The views of a scene show one set of named points, each view turned or mirrored, and shifted as a whole, with a little noise and some points left out.
In the rows, 128 means zero.

Scene 1
View 1
Q_925: [115,143,127,102,122,117,135,145,131,123,96,134,156,131,115,127,138,171,112,138,127,120,138,121,133,142,131]
Q_496: [113,144,149,101,128,133,144,141,133,126,120,144,152,95,144,132,131,148,102,123,121,131,123,133,116,135,138]
Q_961: [111,136,127,99,109,110,124,145,129,122,90,125,157,136,116,121,143,178,114,141,130,113,161,119,137,142,137]
Q_284: [115,144,144,97,131,130,142,141,136,122,113,147,156,90,143,116,127,147,99,123,122,132,125,131,129,131,145]
Q_263: [102,132,166,101,108,131,128,137,128,124,119,128,151,87,155,126,146,150,100,120,121,119,159,132,108,135,146]
Q_55: [122,150,119,91,138,119,141,145,140,119,96,154,162,114,121,103,120,160,104,134,127,128,121,127,150,132,144]
Q_632: [107,141,166,110,120,137,142,140,128,128,126,130,148,92,149,149,143,145,102,121,119,123,132,132,98,141,131]
Q_336: [109,139,160,107,119,135,141,139,129,128,119,131,148,97,144,144,140,148,104,123,120,126,133,131,106,142,133]
Q_609: [113,144,149,106,126,131,146,143,130,127,116,138,151,104,139,141,132,153,107,127,122,128,124,130,115,141,133]
Q_166: [111,140,137,96,116,121,129,143,134,121,101,138,157,106,131,110,135,161,105,132,126,122,150,127,133,132,146]
Q_994: [116,147,154,125,127,133,163,146,123,138,124,118,140,140,115,204,144,159,120,138,123,117,102,124,84,169,94]
Q_340: [97,130,187,103,108,144,130,134,127,125,136,129,148,58,177,123,147,134,95,109,116,125,159,141,95,128,155]
Q_134: [123,153,133,107,141,129,159,145,135,128,112,145,151,121,121,151,124,154,110,134,123,132,95,126,120,148,119]
View 2
Q_994: [97,153,105,115,99,162,146,156,145,168,169,151,124,150,107,104,118,150,164,113,112,136,110,108,128,157,114]
Q_55: [127,130,137,122,131,111,112,151,135,125,95,120,148,115,150,117,145,116,119,146,115,126,109,151,144,142,103]
Q_496: [129,140,131,126,146,117,115,139,142,137,124,151,139,125,130,127,128,136,149,135,122,126,110,135,125,132,100]
Q_263: [136,138,128,125,168,120,118,118,141,126,131,157,122,131,135,139,117,115,166,149,141,117,99,134,114,127,95]
Q_166: [130,133,129,120,148,119,120,133,137,120,110,130,131,124,149,127,128,105,141,156,133,120,102,143,128,138,98]
Q_609: [124,141,125,124,140,123,121,141,140,140,127,148,135,131,128,125,126,133,151,134,121,127,108,133,126,137,102]
Q_961: [118,128,118,108,129,140,135,136,135,121,119,111,121,137,152,118,126,84,133,160,135,118,97,136,130,156,105]
Q_340: [149,141,137,133,193,109,110,111,143,127,133,181,124,125,126,153,111,132,181,143,144,115,100,136,104,110,90]
Q_336: [127,145,124,125,148,127,122,133,143,138,134,157,130,131,126,130,122,131,161,136,129,124,104,130,120,132,101]
Q_632: [128,146,124,126,151,128,122,132,142,141,142,163,127,132,121,133,117,139,166,132,129,126,105,128,117,131,100]
Q_134: [115,143,125,125,113,128,123,159,142,149,127,139,145,126,125,111,138,146,137,123,105,136,115,132,140,146,108]
Q_284: [132,138,136,129,149,109,113,138,140,131,109,145,143,118,138,129,134,130,141,139,120,124,110,142,130,131,100]
Q_925: [118,134,122,114,125,134,129,144,137,129,116,118,130,131,145,118,132,104,131,152,125,124,104,137,134,151,106]
View 3
Q_609: [141,119,132,109,115,135,116,128,103,154,119,125,142,117,126,137,154,117,128,155,126,116,120,143,126,120,132]
Q_994: [145,97,100,109,141,195,118,131,103,128,114,144,155,96,140,144,145,100,110,182,104,79,118,153,131,104,126]
Q_134: [137,93,132,112,115,152,103,131,111,148,130,128,144,126,140,141,150,124,113,165,123,101,103,140,131,130,132]
Q_496: [136,118,141,111,106,123,113,128,105,160,122,120,139,124,127,137,155,124,130,149,131,123,116,139,126,126,132]
Q_166: [124,125,154,122,109,103,122,127,113,162,117,123,131,120,120,124,148,128,142,140,122,130,118,145,128,108,127]
Q_925: [117,103,154,132,119,121,120,127,120,156,122,130,132,117,127,120,138,127,129,151,109,117,108,150,135,102,125]
Q_263: [142,151,129,107,115,113,133,128,97,159,106,123,137,108,111,132,160,113,149,143,129,137,139,141,120,105,130]
Q_336: [144,134,125,105,117,134,123,130,100,155,112,125,143,110,121,140,158,112,136,153,127,120,129,141,122,114,131]
Q_961: [110,111,161,139,125,111,129,122,124,156,116,135,128,110,122,110,133,126,139,146,103,121,113,156,137,89,118]
Q_284: [130,117,150,115,102,110,112,128,109,165,123,118,135,130,127,132,154,129,131,145,133,127,112,137,126,125,133]
Q_55: [121,100,166,125,101,106,104,127,118,165,132,118,130,137,133,127,146,138,126,146,128,123,99,138,132,129,133]
Q_340: [158,174,116,93,109,110,135,129,84,165,101,114,142,108,105,144,174,106,154,137,148,144,154,135,110,117,134]
Q_632: [149,136,114,103,119,143,124,130,94,151,110,127,146,106,119,142,160,109,134,154,130,118,134,140,120,115,131]
View 4
Q_609: [142,124,129,119,126,130,112,122,110,133,140,131,156,137,138,148,134,111,159,143,132,136,136,125,141,138,135]
Q_961: [155,139,145,105,110,122,107,130,122,124,128,134,121,131,132,145,146,101,142,163,118,130,177,136,139,140,112]
Q_336: [149,131,123,118,127,131,103,111,111,131,138,126,157,129,142,151,124,109,165,137,135,137,130,125,135,137,136]
Q_284: [133,128,124,117,126,135,114,140,99,132,141,147,156,147,135,149,136,109,180,148,138,142,134,121,141,148,136]
Q_263: [154,156,114,105,125,132,91,115,107,120,136,133,144,124,141,154,117,111,184,142,134,146,127,121,127,148,135]
Q_166: [144,145,131,108,119,130,107,140,106,124,134,145,133,139,135,148,139,105,173,158,130,140,156,127,136,151,124]
Q_632: [150,131,121,118,130,129,100,103,113,128,137,122,162,128,144,152,121,113,165,131,134,138,120,124,135,134,140]
Q_496: [136,125,125,119,128,133,110,128,106,132,139,135,160,139,136,150,134,109,170,142,135,138,130,121,139,143,138]
Q_340: [153,161,94,106,136,137,87,106,99,117,139,131,158,123,147,158,101,118,204,128,142,154,100,115,120,151,147]
Q_994: [159,92,150,134,125,117,114,83,137,141,136,95,173,118,143,149,132,110,104,125,126,113,143,141,149,104,133]
Q_925: [145,132,142,111,115,124,114,137,116,129,131,139,132,139,134,144,149,101,149,161,121,132,169,134,140,141,118]

In a view up to two points have been moved. Name them for each view, in the order of its rows, or write -.
view 1 | -
view 2 | -
view 3 | Q_496, Q_284
view 4 | Q_961

Scene 2
View 1
Q_889: [113,134,138,135,125,158,120,140,124,142,135,121,126,112,149,121,128,143,140,119,116,118,119,103,116,131,142]
Q_649: [111,127,157,121,123,165,115,159,123,134,140,139,143,93,147,109,137,158,138,109,120,114,109,117,100,98,125]
Q_102: [151,147,127,132,162,133,123,126,110,131,123,153,116,100,153,106,125,154,141,133,132,139,144,129,130,158,136]
Q_151: [128,149,114,151,136,144,128,114,124,152,124,111,100,127,151,129,119,122,140,132,114,132,144,97,138,172,157]
Q_206: [116,129,153,118,131,154,115,153,121,131,135,149,140,89,157,111,134,167,141,114,131,120,107,125,99,109,124]
Q_426: [127,142,126,137,142,139,124,123,120,142,125,131,114,110,158,120,122,145,143,127,128,132,132,112,121,158,145]
Q_707: [108,138,124,149,120,152,124,122,130,153,129,101,109,125,155,134,122,126,142,123,112,124,125,92,125,154,155]
Q_684: [128,131,148,122,141,153,117,149,116,131,134,150,136,90,154,109,132,162,139,119,129,122,117,125,106,115,125]
Q_338: [137,136,132,142,134,171,128,138,122,138,139,121,127,116,124,105,130,128,127,118,91,123,145,99,143,127,141]
Q_44: [114,130,141,133,123,166,121,145,124,140,138,123,130,109,145,117,133,143,136,116,109,118,119,104,115,119,139]
Q_182: [151,144,134,128,158,145,122,135,109,128,129,153,126,98,144,99,129,154,135,127,120,135,144,125,130,140,132]
Q_491: [142,136,140,137,136,178,125,146,119,131,142,126,133,111,120,100,134,133,120,114,85,122,144,100,144,114,138]
Q_252: [153,144,136,121,165,135,121,136,104,125,123,166,127,90,151,101,130,166,138,128,135,138,137,139,123,142,125]
Q_788: [145,141,134,128,152,149,122,135,110,131,131,148,124,99,145,104,129,152,133,125,121,132,140,124,128,137,133]
View 2
Q_426: [116,146,138,116,95,119,156,125,130,111,111,125,126,120,128,94,129,126,96,148,128,120,137,95,163,130,130]
Q_707: [133,136,124,115,96,105,150,108,120,126,114,104,117,103,113,90,124,115,112,141,141,116,142,68,159,127,120]
Q_491: [118,152,113,115,115,96,129,165,120,159,125,129,130,116,109,123,129,101,120,125,136,125,113,110,143,121,130]
Q_206: [101,133,129,110,111,126,145,151,147,96,115,140,124,131,129,134,132,94,105,119,140,105,143,137,165,137,91]
Q_182: [104,158,141,117,102,122,149,155,135,123,119,146,138,132,130,110,132,123,96,147,116,127,116,124,156,130,141]
Q_151: [128,150,135,117,92,107,155,112,115,132,114,110,125,105,118,78,123,136,102,155,126,125,129,66,159,124,142]
Q_684: [101,141,130,112,108,125,145,154,143,105,118,144,128,131,128,130,134,101,105,126,133,112,135,134,163,133,105]
Q_788: [105,155,138,115,102,120,147,155,134,121,119,142,133,131,129,113,132,119,101,143,123,125,121,121,157,128,134]
Q_252: [95,159,148,113,99,131,154,159,141,105,116,157,138,141,140,114,135,127,90,146,113,127,124,138,162,134,136]
Q_102: [102,159,151,116,96,131,156,151,136,109,116,151,139,138,138,106,130,132,90,152,112,126,120,127,162,132,144]
Q_649: [104,130,119,111,117,117,137,156,141,111,117,132,120,125,121,139,133,87,113,113,148,108,138,131,159,135,86]
Q_44: [125,131,115,113,107,106,138,132,128,127,115,112,115,109,112,113,128,98,115,126,148,111,139,93,156,128,105]
Q_338: [119,152,117,118,112,97,135,152,118,154,123,125,129,112,109,112,129,108,117,134,135,125,115,95,145,121,134]
Q_889: [117,135,122,115,106,112,145,133,129,119,114,118,120,115,116,112,128,104,110,132,142,115,138,99,157,129,109]
View 3
Q_151: [133,167,132,143,134,107,181,124,132,92,145,134,124,169,128,132,149,143,123,99,146,150,133,101,101,141,151]
Q_491: [134,132,135,144,113,89,145,129,125,108,140,145,104,132,126,104,139,129,123,141,111,166,108,105,119,138,99]
Q_338: [131,141,135,146,118,93,157,128,128,104,144,142,108,141,129,112,144,134,123,130,120,163,114,102,112,138,110]
Q_707: [139,151,134,156,144,112,171,130,117,105,148,138,118,154,132,128,157,145,117,99,142,155,142,114,97,131,150]
Q_788: [141,148,116,118,117,106,151,123,115,111,116,152,118,158,116,95,128,123,122,124,130,141,108,98,137,144,129]
Q_426: [141,154,119,129,135,113,166,122,112,108,125,146,123,167,124,113,139,135,119,104,145,138,131,105,121,139,152]
Q_182: [140,153,113,111,112,102,152,121,119,112,114,152,120,161,116,92,125,122,125,125,132,137,106,93,140,147,130]
Q_684: [151,125,112,125,130,115,134,127,87,130,106,162,118,149,117,85,132,125,112,124,129,142,120,109,143,129,131]
Q_206: [158,117,112,130,137,118,127,130,76,137,106,165,115,142,117,82,135,127,107,125,129,145,126,117,142,123,131]
Q_252: [150,149,105,106,122,113,145,119,102,120,102,158,125,165,114,86,123,121,118,115,139,129,113,96,150,142,143]
Q_889: [145,134,126,147,140,111,150,132,102,120,131,150,116,147,128,106,147,139,112,113,134,154,132,116,117,125,135]
Q_649: [153,108,118,142,137,115,122,133,78,137,116,162,109,132,121,86,139,128,106,128,123,154,125,120,134,120,121]
View 4
Q_44: [134,126,117,155,138,127,111,106,107,125,133,124,118,138,145,153,138,117,135,150,143,139,115,133,107,123,116]
Q_649: [117,115,111,146,142,123,131,109,126,124,124,118,123,117,150,156,135,144,141,127,141,152,114,132,103,112,116]
Q_788: [142,120,113,142,107,139,121,126,105,128,131,105,133,150,151,126,123,131,121,145,123,130,148,125,98,140,114]
Q_151: [157,133,127,152,118,126,78,115,70,126,140,124,125,175,142,134,134,86,121,173,143,105,142,128,112,154,119]
Q_491: [154,139,109,170,129,163,125,108,126,131,140,116,112,154,144,144,146,116,123,163,117,150,121,129,99,134,113]
Q_252: [137,105,113,128,98,133,125,134,103,129,125,95,144,146,156,116,116,149,121,130,121,129,162,123,97,138,112]
Q_889: [133,124,119,152,133,119,105,109,97,124,130,124,118,144,146,149,134,113,134,151,147,132,121,129,109,128,118]
Q_206: [110,104,110,133,133,114,134,116,122,123,119,109,129,110,153,149,123,158,141,114,143,150,123,128,101,110,114]
Q_182: [146,117,113,140,101,141,122,128,107,129,133,102,135,153,151,121,122,133,118,143,117,129,153,121,98,142,116]
Q_707: [145,132,124,154,136,115,80,107,76,123,137,132,119,162,143,149,138,87,133,168,155,116,123,133,115,140,119]
Q_426: [139,119,121,141,114,118,94,122,82,125,131,117,132,156,149,133,124,114,125,150,144,115,144,124,109,141,116]
Q_684: [125,108,113,135,124,121,129,121,114,125,124,108,132,127,153,143,126,146,133,130,135,141,132,126,102,122,115]
Q_102: [142,110,113,131,96,133,119,136,96,130,128,96,144,151,155,113,116,137,117,139,121,121,162,121,97,147,114]
View 5
Q_206: [137,136,108,143,126,82,146,127,137,158,139,116,139,143,134,101,164,146,146,116,108,112,113,120,172,149,134]
Q_491: [142,128,132,137,130,114,143,136,110,136,139,154,152,121,121,112,131,113,135,139,133,133,107,133,142,124,143]
Q_252: [128,121,100,141,139,75,146,115,129,157,124,127,148,145,104,122,150,150,126,126,105,157,114,128,143,114,106]
Q_684: [136,130,109,142,129,85,149,128,132,154,138,123,142,142,128,105,155,143,141,122,109,124,114,124,164,138,130]
Q_182: [132,123,110,140,140,87,144,121,122,147,127,140,150,139,105,120,139,134,126,135,121,157,111,129,138,116,116]
Q_102: [124,119,101,138,146,76,141,114,126,152,122,130,145,150,99,126,144,140,122,134,113,162,110,129,137,112,108]
Q_889: [139,134,117,127,136,105,138,127,124,148,141,136,131,153,123,110,149,108,142,135,138,117,106,135,161,144,143]
Q_151: [130,126,114,113,156,114,126,119,117,140,133,150,122,173,100,131,136,79,127,157,162,145,99,145,140,125,138]
Q_649: [143,138,119,144,121,96,150,135,131,154,145,123,142,134,142,96,157,137,150,117,113,106,113,120,174,151,145]
Q_44: [139,135,121,132,130,109,141,133,123,144,146,136,135,143,128,106,149,111,145,132,135,112,107,130,162,145,149]
Q_788: [132,126,113,138,136,91,144,123,123,147,131,138,147,141,110,118,143,132,130,132,120,148,110,130,143,119,122]
Q_338: [143,131,132,132,132,119,139,136,111,132,141,159,147,126,121,112,130,104,135,144,141,134,105,134,143,125,148]
View 6
Q_707: [142,156,114,121,127,137,109,174,141,107,109,137,122,106,119,103,136,107,118,99,88,156,135,132,123,104,129]
Q_889: [140,152,126,130,108,133,101,142,120,115,101,150,122,111,113,107,128,108,116,118,95,161,139,127,134,130,136]
Q_44: [142,150,130,130,102,131,97,130,110,116,100,156,123,109,111,108,124,116,119,119,92,163,139,128,136,134,133]
Q_426: [135,158,115,126,124,134,111,160,141,104,108,129,117,110,124,127,133,105,107,115,104,151,134,120,138,126,137]
Q_338: [152,160,141,112,120,134,108,132,107,96,108,149,120,104,112,128,99,131,125,122,100,171,137,127,129,121,110]
Q_182: [138,161,127,122,126,128,116,134,125,98,110,125,112,114,126,161,112,117,107,135,120,151,137,110,151,148,134]
Q_206: [129,144,124,146,90,125,95,113,107,126,96,152,120,123,114,119,132,104,106,136,106,151,141,112,154,166,154]
Q_102: [134,162,119,126,130,126,121,142,140,101,112,115,109,115,133,167,121,112,98,134,124,143,136,103,157,153,142]
Q_151: [145,163,119,111,139,138,116,177,146,94,115,128,119,104,124,122,127,114,117,100,98,156,134,132,121,96,119]
Q_684: [133,148,126,139,98,124,101,120,112,120,100,145,118,120,119,131,126,107,106,135,108,151,138,109,153,163,150]
Q_788: [139,158,128,123,117,129,110,135,122,105,108,137,116,110,121,142,119,115,112,128,109,156,138,115,144,138,131]

In a view up to two points have been moved. Name them for each view, in the order of its rows, or write -.
view 1 | Q_102
view 2 | Q_44
view 3 | Q_252
view 4 | Q_206
view 5 | Q_491
view 6 | Q_707, Q_788

Scene 3
View 1
Q_34: [96,157,153,119,135,115,95,114,135,147,164,134,97,106,134,107,103,146,148,159,157,135,138,131,120,133,123]
Q_436: [147,122,165,154,143,146,144,152,120,117,173,123,139,144,133,161,124,129,143,114,105,136,134,153,149,132,136]
Q_63: [144,118,157,150,144,149,144,156,122,122,167,123,136,138,133,157,120,126,145,116,105,127,129,151,148,130,123]
Q_53: [120,152,166,129,141,143,121,117,141,146,183,130,118,118,146,130,112,154,152,140,160,148,122,132,136,154,150]
Q_64: [94,142,124,118,144,115,96,137,134,150,157,137,109,101,128,114,94,143,141,156,149,124,137,124,133,115,103]
Q_550: [148,131,188,149,137,151,145,130,123,122,179,122,129,143,140,154,127,132,149,117,122,144,132,155,141,151,157]
Q_695: [96,157,148,114,140,118,92,116,138,154,169,137,99,103,136,105,97,153,146,158,167,136,135,125,126,136,124]
Q_180: [85,128,103,117,149,109,89,155,126,149,142,138,108,94,116,110,83,137,131,155,130,112,142,119,135,92,72]
Q_472: [145,136,187,151,130,131,130,134,112,107,165,122,114,148,136,149,127,116,140,121,103,131,146,162,128,132,135]
Q_844: [108,130,137,131,138,113,103,150,115,127,149,129,105,116,120,124,104,126,133,145,114,117,148,145,126,99,95]
Q_248: [123,131,153,138,136,124,119,142,120,124,158,127,112,128,128,136,111,127,141,135,116,125,142,147,131,116,112]
Q_643: [123,128,144,138,152,151,132,149,136,146,176,128,139,120,135,144,104,145,147,130,133,134,119,132,153,136,123]
Q_470: [155,140,201,149,131,143,140,122,123,114,179,120,121,154,146,154,136,129,150,118,123,147,135,164,134,156,164]
View 2
Q_248: [145,141,117,137,130,134,141,138,109,131,123,128,138,117,95,116,108,130,105,128,130,111,143,104,114,119,143]
Q_844: [151,155,123,127,138,118,135,136,108,126,140,115,135,127,100,105,95,142,112,122,133,121,140,118,134,118,135]
Q_63: [142,131,108,141,125,154,140,149,119,134,110,138,143,105,93,128,122,118,88,123,126,98,138,91,84,113,148]
Q_470: [143,104,112,172,102,161,162,155,109,138,71,157,140,90,93,150,131,94,89,154,118,83,158,65,68,127,153]
Q_550: [140,115,109,151,114,158,148,153,115,133,92,152,147,102,93,140,135,106,88,133,122,91,142,75,74,116,152]
Q_34: [129,135,127,117,139,92,141,132,85,108,126,157,142,151,127,131,127,129,119,138,131,122,131,91,143,131,135]
Q_53: [123,120,117,124,132,118,141,144,99,113,109,175,152,139,119,148,153,110,99,136,129,113,125,69,103,120,142]
Q_436: [146,129,104,144,121,166,138,152,125,141,108,134,144,99,86,124,120,118,84,122,127,97,137,91,73,109,150]
Q_472: [155,129,112,160,113,152,154,148,112,141,95,130,132,98,86,127,107,114,100,141,122,95,157,90,95,123,148]
Q_643: [136,135,104,127,136,152,131,147,123,133,129,137,151,115,96,123,127,128,84,109,130,106,123,97,84,104,144]
Q_180: [140,166,125,101,158,97,127,129,102,116,172,117,138,149,114,92,99,159,114,106,137,136,118,127,152,115,128]
Q_64: [132,149,122,107,147,98,131,133,94,111,145,142,144,150,120,113,121,138,114,118,136,128,122,105,139,118,131]
View 3
Q_34: [153,133,153,103,126,126,98,113,126,137,137,131,118,117,109,151,110,148,127,111,139,112,92,131,118,123,158]
Q_470: [161,139,176,132,152,109,188,101,145,152,115,142,138,118,130,129,139,158,84,141,122,127,157,124,80,161,113]
Q_53: [171,138,183,109,140,121,136,94,132,146,137,140,117,104,117,136,124,145,103,122,135,99,108,128,105,164,149]
Q_436: [154,152,157,136,144,119,170,100,142,153,102,134,140,117,142,123,144,147,97,146,123,121,132,122,103,152,108]
Q_844: [137,158,107,127,126,143,119,111,134,147,92,119,142,127,150,129,141,135,131,145,127,115,81,123,147,103,114]
Q_695: [164,131,171,98,130,123,110,105,125,141,147,138,116,112,109,148,111,147,120,111,141,100,94,134,111,144,163]
Q_472: [148,148,145,136,143,116,174,109,140,148,98,135,145,125,139,129,143,153,99,146,123,135,144,123,96,133,105]
Q_180: [134,151,110,110,116,147,76,110,127,141,110,118,132,122,137,137,129,129,147,126,132,102,49,129,159,95,140]
Q_643: [160,163,156,131,141,135,149,86,143,155,106,129,135,106,152,118,150,137,103,150,121,102,97,122,128,147,114]
Q_64: [149,143,138,110,125,137,93,103,129,142,124,127,124,114,127,141,123,134,132,122,139,101,74,128,139,121,149]
Q_63: [154,163,149,140,143,131,169,92,147,157,92,129,143,116,154,115,158,143,98,156,117,110,117,120,119,146,99]
Q_248: [145,150,132,126,133,128,138,106,136,145,104,131,141,122,137,131,137,143,114,139,127,122,110,125,121,124,117]
Q_550: [164,148,174,134,146,116,182,94,143,155,111,139,140,113,135,123,145,154,89,144,122,118,145,122,94,162,110]
View 4
Q_470: [107,106,119,126,97,102,127,162,140,180,124,96,122,137,158,120,104,186,138,151,142,108,148,143,147,155,105]
Q_34: [121,128,110,133,158,104,131,150,127,118,116,119,121,107,142,129,104,109,106,127,97,113,103,128,113,140,129]
Q_64: [139,125,113,138,165,128,149,125,123,116,122,131,136,111,137,131,115,116,104,134,88,117,98,139,118,126,136]
Q_53: [108,129,100,124,150,101,129,150,138,139,129,95,136,119,145,130,125,143,138,140,102,104,126,127,134,147,108]
Q_472: [127,98,130,137,95,121,138,150,130,173,118,120,123,136,151,117,92,178,119,141,142,118,138,157,141,144,123]
Q_180: [159,118,123,150,167,150,165,107,118,108,115,154,138,111,132,129,110,108,80,129,78,124,87,153,111,116,157]
Q_550: [115,109,115,129,103,114,133,150,137,174,129,94,137,138,152,121,116,190,139,150,137,109,145,147,148,152,102]
Q_643: [143,113,114,135,125,138,157,116,126,154,133,115,149,129,142,126,129,171,128,151,105,114,128,152,147,133,122]
Q_436: [134,103,124,136,99,136,155,129,133,173,131,113,142,140,147,119,113,193,131,153,129,117,144,155,151,143,117]
Q_844: [150,105,131,147,133,138,153,125,117,132,115,148,129,118,140,123,96,134,89,136,107,125,107,157,119,125,150]
Q_695: [112,136,100,129,164,95,127,151,134,118,122,107,125,107,143,130,116,114,119,129,93,106,106,122,121,141,118]
View 5
Q_844: [108,155,104,140,131,142,98,132,106,97,122,144,136,109,135,113,126,150,130,123,141,120,107,126,132,137,153]
Q_550: [109,131,140,111,104,92,112,163,139,139,113,176,102,141,103,145,127,150,162,104,142,148,152,145,115,115,156]
Q_643: [105,129,131,111,138,98,101,162,118,116,122,157,126,109,102,139,132,141,140,115,157,141,126,146,130,125,159]
Q_180: [114,148,85,140,148,152,80,120,92,86,143,120,161,93,136,105,133,130,112,129,154,113,85,130,147,144,142]
Q_470: [113,131,139,110,89,96,118,157,148,146,111,178,96,156,112,145,124,157,169,98,134,148,161,143,111,114,155]
Q_436: [102,139,142,117,124,97,111,167,129,120,107,176,105,119,105,138,126,155,152,110,145,146,139,141,117,118,164]
Q_695: [130,121,83,117,87,124,80,118,119,144,159,123,147,149,128,131,139,117,147,113,149,121,131,152,143,137,128]
Q_248: [108,144,119,132,119,127,103,140,120,106,116,157,123,120,124,121,125,151,141,117,138,131,124,131,127,129,152]
Q_64: [116,135,89,129,122,135,81,120,107,113,149,127,153,116,130,119,138,122,127,122,150,117,106,142,147,140,136]
Q_472: [107,146,137,126,101,116,119,153,138,119,105,175,99,141,119,130,121,164,157,107,132,140,143,132,113,120,160]
Q_63: [101,137,143,115,136,99,108,164,124,114,106,173,110,112,106,135,128,152,147,114,151,147,134,141,122,121,164]

In a view up to two points have been moved. Name them for each view, in the order of its rows, or write -.
view 1 | Q_695, Q_643
view 2 | Q_63, Q_470
view 3 | Q_436, Q_844
view 4 | -
view 5 | -
